A landscape with many valleys, sampled at points; each row gives a point and its height.
A ball rolls from a point to the lowest of its 2 nearest points, and stops where none of them is lower. Distance is the straight distance between rows; heights are no part of it.
Norid: [ 80 110 126 192  79 171  83 146 105 145 103 144 104 119 143  95 115  97
  80  99 118 152 158 112 115 149  72 147 117 130 156 158 103 137 132 105
 177 155 143 130 138 105 144 170 102 150 141]  h=6.76
dape: [169 119 188 119 140  93 124  93 144 109 133 182 148 150  76 142 144 104
 153 156 162 149 163 143 140 104 153 104 124 142  87 101 108 119 134 160
 117 128 132  86 154 169 119 150 149 153 150]  h=5.40
Tufel: [ 69 146 101 122 122  97 132 117 137 157  88  47 111 147 163 128  98 145
  93  98 108 102 149 174 114 131 154  21 124 122 113 162 177 142 124 127
 146 114 195 165 116 155 133  83 146  91  63]  h=4.57
Retil: [176  79 124 133 114 168 147 105 150  46 118 113 138  95 128  93 173 145
 102 119  78 108 114 103 140 167 133 165 115 171 109 124  77  89 131 156
 123 137 103 160 127 132  76  97 140 110 144]  h=2.70
vov: [192 139 171  97 164  96 138 110 118 117 172 148 134 123 139 157  94  85
 119 182 144 169 131 139 124 104 149 117 145 140 101  90 130 102 152 162
 113 130 113 100 130 172 151 158 110 118 111]  h=5.72
Zim: [125 143 115  90 142  82 169 137 139 158 120 119 164 150  89 174 159 153
 153 178  97 120  79  69 145 117 129 122  88 123 108 126 132 131 161  97
  94 138 163 126  92 183 131  52 122 139 160]  h=4.87
pite: [141 106  92 157 160 186 111 161  99 113 178  76  92 111 104  52 156 156
 157  56 133 122 152 119 140 152 159 131 119 131 151 133 134 138 109 161
 146 117 116 148 152 100 101 133 197 122 110]  h=4.19
zomev: [104 121 165 142  99 153  99 150  67 147 132 129  71 122 163  83  66 104
 166  89 154 141 140 150 118 131 134 152 143 110 144 132 129 107  73 107
 152 119 111 125 139 108 156 167 112  87  96]  h=5.52
sivo: [181 134 153 117 140 128 110 107  74 109 151 183 109 132 170 120  98  88
 126 145 153 155 160 159 127  99 136 201 189 120 174 112 124 102 144 157
 125 147  76 103 110 109 135 238  92 129 132]  h=6.34
Semob: [153 101 107 115 154 119 108 126  91  99 140 106 104 155  94 130 136 119
 109 175 132 161 134  73 144 120 133 170 103 126  99 100 112  91 177 154
 136 195 145 136 101 200 117 113 100 120 161]  h=5.58
Ges: [132 146 128 154 119  89 141 104 185 160 122 195 188 150 108 199 127 118
 134 126 136 127  87 121  88 137  81 157 140  95 139  90 112 122 124  95
 124  74 109  95 130 117 156 177 137 137 180]  h=0.66
Raru: [ 88 128  91 112 128 114 147 139  99  95  67  41 121 193 125 149 168 133
  49 160 121 133 109 103 101 163 148  78  52 144 118 147 143 114 139 101
 111 137 194 147  95 184 119  43 129 107 134]  h=3.41
dis: [116  96 114 201  91 111  82  89 192 154 131 201 147 100 134 150 160 117
  90  85 130 132 168 146 126 150  70 131 147 127 129 107  89 152 109 123
 150 117 155 120 133 127 126 166 155 162 136]  h=7.48
ruso: [ 96 114 116 140 122 116 111 128 142 156 121  56 132 125 166 102  89 135
 118 119 108 110 115 164 162 130 125  67 163 133 102 147 111 122  90 148
 147 139 162 160 130 164 127  58 126  86  49]  h=4.37
namar: [ 95 172 146 116 128 146 202 174  95  94 138  92 141 136  87 146 120 148
 155 178  98 136  91  59 101 112 147 151  72 119 157 160 167 122 155  89
 124 122 111 135 111 100 153 131  82 129 185]  h=5.73
kovik: [133 146  91  99 135  94 170 120 116 118 102 107 178 206  87 201 160 122
 120 154 135 139  71  97 128 131 137 116  70 107 115  88 137 112 145  85
 109  91 158 116  93 155 127  82 153 121 175]  h=4.38
pufe: [195 143 159  71 149 135 110 113 132 114 117 130 120 120 191 143  81 121
 140 170 152 127 127 200 152 114 167 137 196 149 106  97 133 119 108 184
  92 138  97 123 145 112 130 133  87 113  64]  h=7.39
Kek: [101 155 115 120 137 136 186 183  86 138 164  78 129 105 130 120 116 121
 159 133  79 113 120  68 115 109 126 124 110 109 143 163 162 171 150  98
 131 117 119 148 111  98 131 123 124 130 139]  h=5.47
Gozel: [158 103 137 126 124 179 129 130 133  63 155 117 123 153  96 122 154 143
 131 115 124 154 142 144 122 155 145 165 168 150 138 129  89  96 117 151
 155 118 108 125 149  96  97 166 163 118 115]  h=4.70
Pudil: [119 113  93 162  93 134 105 104 169 177 115 197 161 138 119 153 175 129
 130  74  89  90 157 165 133 147  78 159 183 141 113 131  94 188 114 118
 149 124 163 143 117  75 101 146 157 191 152]  h=7.31
kufe: [148 140 143  72 121 100 143 105 149 151 101 157 168 149 116 192 137 118
 129 167 116 127 120 156 153  92 132  96 144 151 101 111 153 186 162 137
 111 138 163 127 122 141 139 119  88 176 135]  h=5.81
Dofev: [154  88 156 179 133 141 136 146 120 106 173 162 120  96  78  62 164  93
 156  86 142 138 164  92 126 141 111 142 134  91 183 140  69 119 126 157
 132 120 109 107 184 114 116 170 179 143 170]  h=6.20
sen: [ 84 111 157 155 111 137 144 123 153 141 125 100 145 156  89 152 129 135
 136 167  89 149 122 125 126 157 106 142 132 127  76 152  76  79 116 115
 163 153 168 123 144 160 124 120  99 134 131]  h=3.65
lidat: [138 134  94 126 161 190  92 134 147 111 174 134  90  99 120 103 146 169
 131 104 132 109 158 163 138 115 159 152 168 139 143 129 180 174 127 185
 147 142  88 155 153  78 121 173 153 165 109]  h=7.14
vute: [109 115 120 153 102 135 129 109 173 115 108 143 143 136  92 132 177 187
 115 139 111  78  96 117 106 159 113 143  80 155 123 152 112 140  95  89
 118 110 112 137 136 119 126  77 134 130 159]  h=6.19
bunit: [ 91 150 144  92 112  47 147 147 123 162  73 129 146 154 164 163  86 138
 105 185 143 127 107 156 143 121 116  72  80 127 106 141 156 134 119  70
  97 110 174 127  94 155 163  98  88  98 122]  h=5.48
garin: [ 96 140 195 165  93 194 138 142 123  92 149 141 129 160  68 107 105  62
  81 119 117 172 182 136 112 123 126 135 134 121 138 168 135 128 149 161
 175 132 162 123 142  94 122 218 104 143 135]  h=4.17
zir: [103 106 160 107 129 191 105 169 128 137 157  61  87 102  89  78  99 169
 164 145 111 108 136 153 146  90 165 149 114 139 125 154 170 147 108 135
 129 189 103 150 170 113 135 115  89 129 118]  h=6.92
far: [133 160 121 148 130 117 134 116 151 144 126 204 132 133 125 168 113 141
 136 116 195 109  77 128  80 102 114 159 125 114 192 115 161 125 127  96
 112  85  59 101 129  77 170 194 132 127 182]  h=2.43
mav: [131  99 199 127 131 136 163  97 180  46 134 151 146 174  29 135 170 139
 108 127 151 145 145 150  92 140 160  99  80 152 127 130 117 108 125 141
  85  79 122  97 179 109 102 136 200 132 171]  h=4.88
mizet: [180 127 126  98 160 134 152 121 121  50 147 104 141 169  87 181 142 134
  71 161 132 159 125  97 124 122 156 117 128 139 113  94 147 108 204 172
 129 123 140 123 110 173 104 161 131 132 141]  h=5.18
nozop: [152 151 140 120 174 173 161 147 144  43 164 113 124  91 145 116 134 162
  93 115 115 142 120 104  84 111 160 152 135 169 181 152 172 144 150 144
 134 126  60 147 141  60 113 187 142 139 123]  h=2.85
tese: [151 130 180 102 135 180 116 122 148 136 160  91 123  57 124  83 134 119
 185 145  87  93 141 155 181  89 134 143 138 140 106 129 147 129 104 139
 100 168 105 131 188 112 121  87 114 140  93]  h=6.80
Bevi: [142 126  64 126 146  75 118 116 138 158 115 157 167 100 173 164 164 146
 102 134 138 106  99  84 140 120 102 122 117 144 114 110 142 147 152 110
 115 121 141 134  85 159 145 100 147 142 142]  h=5.95
Bisep: [137 141 121  79 106 100 188 113 121 167 103  93 157 168 126 151 154 111
 162 122  98 110 124 145 126 151 160  84 159 105  74 127  94 132 124 134
 117  84 195 120  86 143  73  71 177 134 101]  h=5.17
gobod: [151 126 136 116 150 134 157 140 116  61 162 120 139 183  65 133 159 121
 126 130 139 160 138 102 104 145 158 131 108 103 130 120 104  91 171 161
 137 112 136 111 131 116 109 150 184 130 168]  h=5.02
dise: [184 171 175  87 174 124 120 132  91  86 157 129 119 144 171 146  67 109
 123 169 138 176 136 138 120  86 149 173 174 121 128 108 136 113 148 182
 146 159  87 108 116 144 165 200  67 116 117]  h=6.03
zer: [134 127 131 138 115 175  84  99 212 133 138 188 105 141 120 141 146 175
 138  96 164  97 134 208 115 119 137 169 177 140 155  94 136 138  93 152
 136 123  85 126 183  72 144 185 171 134 109]  h=6.79
Gov: [ 83 156  83 107 112  81 129 140 106 119  62  82 144 212 113 169 147 148
  82 139 154 136  71 115  97 164 137  93  55  98 122 127 127 109 129  80
 121  90 167 121 103 137 132  72 150  79 158]  h=3.85
gole: [112 116  51 145 112 116  67 111 130 166 109 131  99 148 130 129 156 158
 134  64 147 100 162 159 153 152 142  98 135 151 110 117 148 174 117 146
 149 106 146 144 124 119  99 120 196 145 118]  h=4.67
rosan: [145 125 109 150 133  79 108 119 106 122 117 149 135 115 158 147 137 107
  62 118 154 165 154 107 114 135  82  86 118 138 113 112 122 125 160 124
 117 108 145 120 105 186 132 131 136 135 113]  h=6.21
mezug: [115 136 113 112 104  81  86 107 140 216 106 157 130 154 200 155  96 118
 131 133 149 123 146 188 154 141  98 112 189 134  95 107  98 133  84 118
 138 116 150 129 107 156 137 119 112 112  63]  h=3.89
benak: [164 129 126 121 151 115 150 122 143 119 132 170 126 137 105 157 151 156
 165 116 183  91 105 130  94 111 156 114  87 119 187 127 166 126 130 105
  75  63  62  96 151  84 152 144 178 136 169]  h=3.11
lel: [ 96 134 123 161 130 222 118 169 157  78 170 107 122 111 118  91 125 147
  85 114 103 128 152 125  97  93 106 163 139 133 176 159 169 182 161 155
 159 175 106 155 156  57 146 225 113 160 131]  h=3.40
Goket: [138 121 106 105 116 107 147 122  91 168 118 101 143 150 143 117 139  87
 165  86 122 149 130 137 118 174 129 112 161 102  93 139  68  94 106 122
 138  63 155  98 116 133  98  88 185 113 100]  h=4.90
meti: [107 136  80 143 127 121 135  99 174 119 113 103 175 137 173 179 117 129
  53 131  87 105 108 148 122 141 127  86 171 167 112 146 158 166 154 137
 143 137 160 173  95 135 134 141  94 149  94]  h=2.93
Guk: [101 140  56 116 141 140  95 132 116 139 109 131 112 182 159 138 116 150
 117 100 153 117 133 167 126 124 138 121 141 140 131 108 172 143 136 131
 148 130 125 143 121 101 138 159 141 128 100]  h=4.93
medod: [180 165 154  86 154 160 174 126 120  87 164 101 131  70 167 120 103 125
 128 153 112 129 109 125 118 105 163 181 131 147 154 124 155 107 131 132
 112 128  42 141 121  85 123 152 107 131 123]  h=2.46
tusav: [108 132 105 131 114 133  53 106  92 146  81 175 115 180 168 164 102 119
  76 126 175 150 131 154 128 107 124 136 152 141 126 108 147 142 119 124
 147 159 133 123 105 139 163 193  75 129 118]  h=5.33
disal: [151 114  98 106 146 139  87 147  68 119 145 140 103 164  88 124 144 107
 127 137 145 153 132  79 166  84 128 189 140 122 122  87 131 150 191 171
 159 223 137 118  94 162 148 178  79 151 173]  h=5.99
logam: [ 97 133 108 116 119 109 118 143 139 179 109  70 131 140 165 101  94 150
 143 155  95 116 114 140 174 127 102 126 143 122 113 136 107  99 136 116
 140 180 179 162  83 169 128  58  66  92  96]  h=4.06
Fam: [130  96 190 161 117 156 168 137  96  60 132 149 125 130  87  90 172  81
  98  82 129 165 168 139 100 178 136 104  84 119 167 146  96 116 124 135
 120  75 146 116 167  82  99 165 186 143 145]  h=4.50
Logaz: [ 86 147 102 126 138  99 111 164 132 162 185 106 132 146 140 116 101 142
 195 116 124 159 116 110  96 118 119 160 160  91 118 125 105  80 117 134
 178 124 124 124 115 155 152 141 143 100 125]  h=6.15
let: [182 136  80 116 159  70 133  98 134 174 138 164 144  78 147 150 164 147
 165 105 127  88 125 101 142 110 127 111 141 118 117 117 148 180 138 116
 104  95 119 126 102 114 115 101 171 162 152]  h=5.71
Fanu: [134 162 153  77 151 109 150 139 113 130 104 144 140 147 155 168  79 105
 134 180 135 150 127 161 141  91 141 118 148 144 119 137 187 184 164 134
 103 151 145 129 106 113 147 143  53 142 107]  h=6.02
Feb: [162  92  90 150 161 137 105 122 122 106 159  99  93  78  93  65 186 175
 161  86 126 113 146  79 152 143 127 134 102 138 134 107 113 131 124 147
 127 138  99 136 147 153  95  81 193 125 160]  h=3.99
gim: [141 161 121 132 131  89 157 148 115 112 151 106 142  29 193 119  83  98
 102 143 102 155 117  44 120 117  86 149 107 120 125 135 117 106 168 116
 121 144 108 136  99 167 157 115  57 135 115]  h=4.74
Kub: [138 136 113 100 154 113 113 148 106  78 155  64 114 131 154 136 103 139
 136 198 153 172  88  83 144 129 136 143 119 118  99 112 130  67 153 151
 128 191 105 125  86 215 151  80  88  78 113]  h=5.94
nezuz: [106 116 125 143 113 111  85  94 149 159  95 148 137 112 215 154  94 114
  75 116 123 114 152 186 137 129 114  94 179 151 110 143 154 156 133 133
 140 125 141 143  98 134 148 146  95 136  64]  h=3.36
bovat: [106 119  89 127 100 154 132 126 181 124 138  88 132 125 156 128 137 182
 116 156 115  91  79 132 136 158 137 145 121 148 122 135 128  95  92 111
 140 138  96 154 131 133 128  84 134  94 113]  h=6.38
povis: [115 124  86 140 134 137 132 179  61 131 156 102  96  80 136  62 136 136
 175 100 112 126 154  56 137 123 145 139  98 110 144 140 163 173 153 114
 129 128 122 133 114 127 122 116 156 152 153]  h=5.27
Molub: [144 131 133 143 116  40 130 130  91 139 119 181 162 143 166 141 122  36
  78  97 158 192 165 103  81  95 104  65 109  89 105 107 111 133 157 119
 140  70 153  93 102 172 151 166 121 147 121]  h=6.46
vube: [151 135 159 116 122 143 145 112  90 156 115 127  95 111 183 116  86 107
 170 119 121 130 120 141 153 142 121 155 150 123 127 126 121  99  79 107
 105 108  96 125 141  92 121 120 118  98  99]  h=5.26
pivez: [ 96 141  64 152 130 140 127 120 179 187 124 167 159 164  93 170 170 177
 181  72 119  75 118 149 124 120 118 147 162 116 138 113 148 201 118 116
 149 105 141 146 133  64 101 144 177 164 152]  h=7.12
vofi: [100 149  96 115 126  73 158 105 162 146 101  69 164 148 161 179 123 133
 100 100  76  98 135 159 100 136 164  18 175 105  96 147 161 156 142 135
 142  76 203 155 100 132 100  91 177 122  74]  h=4.78
nodot: [166 101 163 167 156 134 130 135 111 101 158 110 102  43 110  61 164 134
 145 118 132 117 132  83 134 134 143 135  96 136 153 138 136 112 103 129
 104 131  59 101 183 117 123  99 159 111 136]  h=3.75
Sesez: [ 96 128 144 140 102 125 105 150  91 152 139 105 101 166 121  87 100  93
 158 110 153 176 154 137  97 140 132 116 133 100 114 140  93  76 100 138
 163 103 118 100 145 147 142 142 139  94 116]  h=5.78
Lil: [111 121  99 209 100 127  73 100 204 114 152 149 152  95 161 129 140 138
  65 106 141 146 144 136  96 170  68 133 164 136 127 120  67  89 109 143
 187 103 101 121 159 143 156 159 161 128 110]  h=7.64
nulap: [147 130 142 132 138 165  83 102 149 115 141 191 105 159 125 132 105 123
 136 127 179 130 146 187 109 106 132 186 178 125 186 100 139 113 129 166
 130 136  67  96 150  78 154 239 144 131 129]  h=6.59
dogap: [149 109 105 156 111 136 144 136  98 123 109 119 135  55 203  99 112  89
  85 137  75 129 133  56 150 145  94 155 115 147 141 151 109 137 176 103
 120 169 115 161  76 133 123 103  69 156 121]  h=4.47
Sakom: [142  99 146 166 132 183 130 163  60 117 130  99  88 110  89  64 161 104
 137  63 140 155 176 118 119 164 146  85 106 121 140 138 109 128 103 148
 126  93 123 118 163  90  82 127 196 114 124]  h=4.33
dasa: [114 137 150 106 142  59 151 142 107 191 132 149 119  85 183 103  92  91
 184 134 133 140 120 140 157 134  91 102 113 107 119 129  99 125  88  76
  99 101 148 115 122 153 141  77  99  95  91]  h=4.89
dezef: [ 62 136 110 155 111 156 137 164 153 155 123 141 166 179  37 153 142 151
 141 100 120 121 101  96 106 119  99 146 112  95 150 143 124 168 122 104
 167 139 156 124 145  94 146 168 131 139 187]  h=3.87
tob: [136 157  99  67 131 101 163 145 154 173  85 131 157 135 137 168 138 168
 170 182 117  83  96 145 169  93 158 117 134 132 124 111 175 183 141 121
  81 136 160 148 100 123 112  65  88 153 125]  h=5.51
kava: [ 95 151  99 148 128 181 112 106 196 165 124 174 109 151 123 134 141 172
 151  92 140  63 139 198 114 119 140 145 152 126 166 130 188 197 106 124
 139  87 101 134 169  49 121 170 154 156 115]  h=6.95
pom: [ 66 124 155 162 110 199 124 156 158  89 141 125 120 167  62 123 132 134
  93 124 123 144 139 145 103  89 119 146 135 141 173 153 167 177 127 157
 179 175 166 136 169  82 137 216 102 155 158]  h=3.78
zuruz: [115 118 171 120 136  71 141 110 144 139 115 145 122 100 109 128 113 139
 156 149 164 110 109 140 127 118 159  65  82 131 120 128 150 138  78  86
  70  85 109 103 143 156 140  69 160 104 115]  h=5.41
gube: [165 148 119 107 140 114 150 100 118 160 139 152 130  74 174 118 132 142
 175 126 122  90 120 135 146 133 138 128 150 116 126 127 124 142 100 119
 105  81 108 123 103 110 116  94 147 118  96]  h=5.49
zarap: [107 155 133 127 145 145 132 151 156 132 209 101 141 120  98 124 128 165
 207 134 112 119  96 139 106 115 136 173 176 104 137 122 129  99 104 149
 163 134  81 125 156 105 142 152 154 110 134]  h=6.51
Galo: [140 103 125 124 147 113  62  95  98  92  99 183 117 191  70 158 126 107
  94 120 198 152 110 107 156 103 102 163 130 114 128  70 140 123 166 155
 140 187 126 109  99 165 134 196  97 138 196]  h=6.37
zevup: [109 130  64 117 105 129 138 113 138  85 112  58 157 168 160 140 154 150
  49 129  90 131 127 122 115 150 143  90 135 153 125 131 145 129 153 143
 163 137 175 171  92 150 110  91 131 108  94]  h=2.48
kug: [ 94 147 122  89 120 107 164 161  73 145  88 118 145 168 149 157 109 108
 112 152 110 145 124 137 136 118 132 102 103 120 128 148 156 148 163 104
 132 126 175 133  70 113 136 120  82 124 125]  h=5.77
tiz: [156 127 173 104 147 110 151  90 167 105 144 174 161 178  29 156 141 124
 173 118 185 133 143 157 102 103 165  87 107 125 119 102 105  94 132 142
  90  91 105  73 172 124 131 159 190 133 173]  h=5.12
faza: [121  95 143 171 108 157 170 123 174  87 139 111 148 110  92 115 165 124
 138 139  75 119 140  98 121 161 111 131 122 139 102 151  70  98 135 140
 153 134 156 154 160 130  67 113 139 152 136]  h=3.08
Tul: [120  98 131 135 120 111 126 137  52 153  94 134 111  86 207  84  91  85
 115 127 101 137 156 127 167 124  83 117 122 143 110 133  93 135 152 116
 120 162 175 138  81 165 111 101  60 137 115]  h=4.21
lifu: [118  99 163 181 114 141 117 124 175 112 140 209 124  96  77  88 158 144
 128 100 144 122 156 108 113 128  97 143 109 112 173 135 111 134 122 138
 122 148 117 105 179  93 149 167 163 156 172]  h=6.35
Zusob: [148  98 180 114 133 121 127 125 123 142 130 146 118  72 120 109 155 128
 156 163 111 108 132 125 167 129 138 140 113 152 115 140 113 121  98 118
  66 173 121 106 156 149 121  72 103 126 125]  h=6.66
Bilup: [173  85 165 127 125  98  97  96 135 148 106 145 117  76 144 129 105 129
 142 126 178  96 117 167 161 149 145  78 133 156 102 110 135 109  44 133
  84 107 100 100 146 173 130  59 147  80  91]  h=5.59
Pema: [139 123  79 174 127 159  89 127 127 200 145 157  94 114 129  94 150 143
 177  40 142  93 161 136 155 147 126 159 158 112 128 111 114 161 100 145
 136 113 123 129 152  95  95 148 198 144 113]  h=4.43
zovu: [123 118 158 122 112 187 120 119 118  93 146 109 129 164 111 119 122 101
  89 135 118 150 161 173 126 142 147 115 155 167 100 135 128 118 143 161
 152 144 141 134 146 114 125 176 118 141  94]  h=4.44
Baf: [100 141 114 159 132 160  99 124 195 133 154 150 131 138 110 135 139 197
 146 142 152 106 108 153  85 109 125 168 160 113 158 140 138 104  99 134
 160 146  77 135 165  95 158 145 168 107 136]  h=6.74
deku: [146 132  83  90 165 111 132 132 123 105 118  69 118 109 187 122  89 148
 102 181 141 129  63 110 147 158 150 116 126 135 125 125 129  81 118 136
 117 141 112 147  75 157 138  53  97  77  75]  h=6.18
kulin: [111 126 149 144 107  62  91 114 119 156  92 185 119 176 131 137 118  62
 104  99 207 175 135 135  96 114 106  97  86  83 110 107  82 103 122 112
 133 103 161  73 123 172 152 152 121 123 153]  h=6.81
Bubeb: [145 154 143  82 110  68 200 127 149 197  96 124 173 130 157 175 129 138
 150 127  95  94 127 178 135 124 165  50 174 127 101 150 148 151 127 118
 106  71 188 142  93 123  89  70 142 138  86]  h=5.04
parop: [146  88 143 162 127 135  92 140 112 128 138 128  97  93 111  48 115  92
 158  86 148 175 163  93 110 136 101 115 114  93 135 125  59  89 107 144
 157 119 107  99 178 169 146 139 160 123 119]  h=6.01
Gav: [112 125 153 165 107 102  94 104 147 162  82 209 109 140 123 132 129 100
 113 136 162 127 126 138 111 159  95 113  83 110 128 139  83  93  87  72
 118 118 141 102 146 146 127 145 121 138 148]  h=7.10
Nol: [ 95 146 114 113 144 198  92 144 132 122 127  89  89 118  84  78 138 174
 157 131 117 104 167 169 161  94 178 144 128 143 138 130 182 187 129 164
 122 173 115 160 180  84 111 143 116 182 122]  h=7.03
verug: [ 94 122 134 119 119 107 149 141 112 142  86  48 127 123 124 107 118 116
  96 134  79 125 130 125 141 144 140  67  79 138  97 175 130 122 141  85
 118 144 189 159 107 180 110  40 112 112 119]  h=3.73
Suv: [ 94 135  79  99 122 116 147 148 126  61 106  15 160 201 123 172 133 147
  59 157 130 161  96  97  94 139 151  78  92 123 122 139 156  88 178 128
 150 128 164 163  98 195 140  72 135  83 109]  h=2.99
beku: [108 129 155 181 107 148  94 126 156 148 130 196 113  87 131 106 119 121
 101 105 147 126 129 101 110 125  78 170 126 120 178 136 133 125 106 106
 136 133  91 108 140  96 157 190 105 136 154]  h=6.54
nolop: [185 116 132  75 144 119 146 105 110 118  94 130 127  85 196 150 110 141
 112 190 137 119  92 132 171 136 139 145 125 167 134 109 128 107 137 111
  85 154 126 130  70 143 125  70  89  95 114]  h=6.36
gub: [185 104 135 133 141 112  64  86 153 168 137 131 103  98 121 109 145 144
 174 105 157  95 150 166 191 116 142 101 160 141  86  90 127 149  77 170
  89 140 104 115 157 144  99  82 171 118  84]  h=5.76
Pup: [ 93 133 121 161 120 120 130 127 159 134 124 182 146 187  66 173 117 111
 114 112 153 147  77  82  96 128  98 174 127  88 178 109 118 107 119 105
 149 122 123 102 119 132 156 191 114 116 205]  h=2.69
befu: [192 112 204  78 144 127 180 109 125 120 104 127 150  70 143 135 105 104
 154 186 108 124 121 154 182 115 137 123 143 151 102 127 124 122 125 150
  80 152 135 119 127 138 108  71  77 126  89]  h=6.52
ropa: [111 135 142 132 147  64 107 167 120 180 183 102 123  60 163  77  92 129
 208 130 128 141 132 111 154 100 127 120 111  89 100 141 111 115 101 129
 116 152 132 105 147 184 146  50  99  96  96]  h=4.52
lom: [166 133 144 155 150 109 153 134 125 119 143 165 124  80  88 108 152 134
 157 125 121 117 129  93  98 144 128 110  73 111 152 145 125 112 109  86
  83  73  83 110 166 118 145 114 181 115 156]  h=3.48
liboz: [161 160 141  92 139 136 196 130 118  71 174  97 170 158 115 176 118 102
 106 183  95 168 120  96 119 146 152 149 148 131 100 118 107  56 191 151
 143 108 128 144  89 159 107 133 127 129 132]  h=4.84
Kam: [117 156 125  81 128 120 188 144 146 137 105  96 165 161  63 166 164 167
 184 185  83 100  99 115 124 108 164 102  99 151 115 135 163 157 145 112
  95 107 160 134 137 128 125  70 114 132 143]  h=5.22
basof: [109 143 201 101 128  83 183 126 126 177 105 152 120 105 136 133  85 122
 155 168 119 116 100 165 142 124 127 101  95 154 126 153 141 127  94  69
  67 110 146 110 129 134 141  73  93 112 132]  h=5.20
mide: [ 96 130  75 123 141 120  61 125 110 134  99 166 117 198  97 179  99 112
 119 115 185 158  96 127 124  91 113 144 146 103 148  81 164 150 125 137
 173 181 137 112 109 149 170 192  83 116 181]  h=5.87
nodef: [125 135  78 108 131 104  97 160 113 165 140  86 110  68 181  87 108 169
 166 152 124 118 122  95 187 106 108 173 116 117 104 122 123 133 141 126
 133 212 136 149  96 169 145  48  84 106 124]  h=3.61
tun: [137 123 108 119 117  73 102 129  80 182 115 155 101 165 187 123 112  90
 162  84 154 142 154 149 140 156 103 132 156  98 101 104  59 110 117 122
 150  95 153 106 101 157 128 110 144 122 106]  h=4.49
nev: [114 101  84 166 104 154  50 134  88 191 108 156  77 103 168  75 137 141
 133  79 136  98 149 140 170 145  98 176 137 114 119 116 127 163 115 112
 145 154 122 139 134 108 134 160 150 155 139]  h=4.73
Zite: [ 86 117 156 157  77 144  71 129  78 151  58 156  81 170 128 118 127  81
  79 119 181 132 131 142 124 161 111 129  83 127 145 153 111 126 103  77
 138 132 145 117 127  99 146 149 117 124 156]  h=6.96
Rov: [110  94 171 114 110 135 130 123  67 127  78  85 115 113 152  97 103  78
  99 125  88 140 173 147 169 141 111  80 108 148  93 161  98 142 130 133
 100 159 207 141 116 164  95  74  80 118  98]  h=3.97
nem: [124 164 140 140 122 152 193 118 150  74 116 139 140 110 104 148 157 172
 104 170  87  99  77  90  94 139 123 149  62 149 165 154 141 135 137  77
 105  98  88 135 136 106 139 121 102 141 185]  h=5.98
lefop: [107 115 162 173 120 212 167 163 128  39 183  97 129  94 115  85 115 135
  85 108  94 144 137  89  89 127 116 154 124 157 197 171 138 126 148 147
 146 128  84 160 164  60 125 184 130 145 152]  h=3.12
Duri: [103 107  79 129 118 172  93 155  40 152  96 108  71 124 143  83 135 122
 118  79 110 102 159 110 155 142 129 163 111 117 145 132 139 170 140 103
 138 160 138 160 106 105 115 136 115 158 147]  h=5.03
Dazig: [100 123 212 160 113 152 188 130 160  81 131 137 135 142  71 139 149 110
 107 119 117 135 137 140  83 152 125  98  96 157 155 167 111 127 101 108
 112  89 129 115 166  80 105 153 154 149 145]  h=4.68
zafa: [126 160 113 127 143 121 128 159 126 173 184  87 132  34 141  92 129 139
 191 141  94 109 110  66 151 102 110 177 151  84 111 144 119 129 127 110
 135 165 106 133 133 144 140  66  98 120 135]  h=4.10
leze: [184 121 133 100 123 187 184 105 156  72 146 114 148 110 163 132 145 132
 119 136  86 111 110 100 117 142 136 173 140 162 145 124 110 108 146 140
 122 130  89 175 101  93  89 128 111 129 115]  h=2.90
moz: [132 133 161 133 101 143 182 116 153  95 153 128 164 173  91 187 120 103
 125 154  84 157 102 103 105 143  94 153 138 112 109 120 103  83 179 135
 144 113 150 146 117 146 120 144  82 143 137]  h=4.36
fud: [189 152 113  79 172 147  83 123 134  93 159 129  91  93 157 129 122 143
 112 149 151 102 144 190 143  90 178 147 180 151 122 100 175 154 124 190
 115 163  62 140 166  96 136 170 136 142  83]  h=7.26

Call two points neighbours if one is among the 2 nearest of the other. Go from one point of each pair to the other, from neighbour to neighbour, staying as low as possible. Name the highest point that can't be avoided.
Retil / medod -> leze
Pema / Semob -> Galo
vube / Ges -> zer
zevup / nodef -> gim

Write out the way that a ball takes from each point below.
vute -> nem, namar, Kek, povis, Duri, nev, Pema
tob -> Kam, Zim, kovik, Gov, Raru, Suv, zevup
gobod -> Gozel, zovu, garin, pom, lel, lefop, nozop, medod
Zite -> Norid, beku, lifu, Dofev, parop, Sesez, zomev, vube
Lil -> beku, lifu, Dofev, parop, Sesez, zomev, vube
nulap -> sivo, dise, vov, dape, tiz, mav, Dazig, Fam, Sakom, pite, Feb, nodot, lom, benak, far, Ges
fud -> lidat, Nol, zir, tese, Zusob, befu, nolop, deku, Kub, Semob
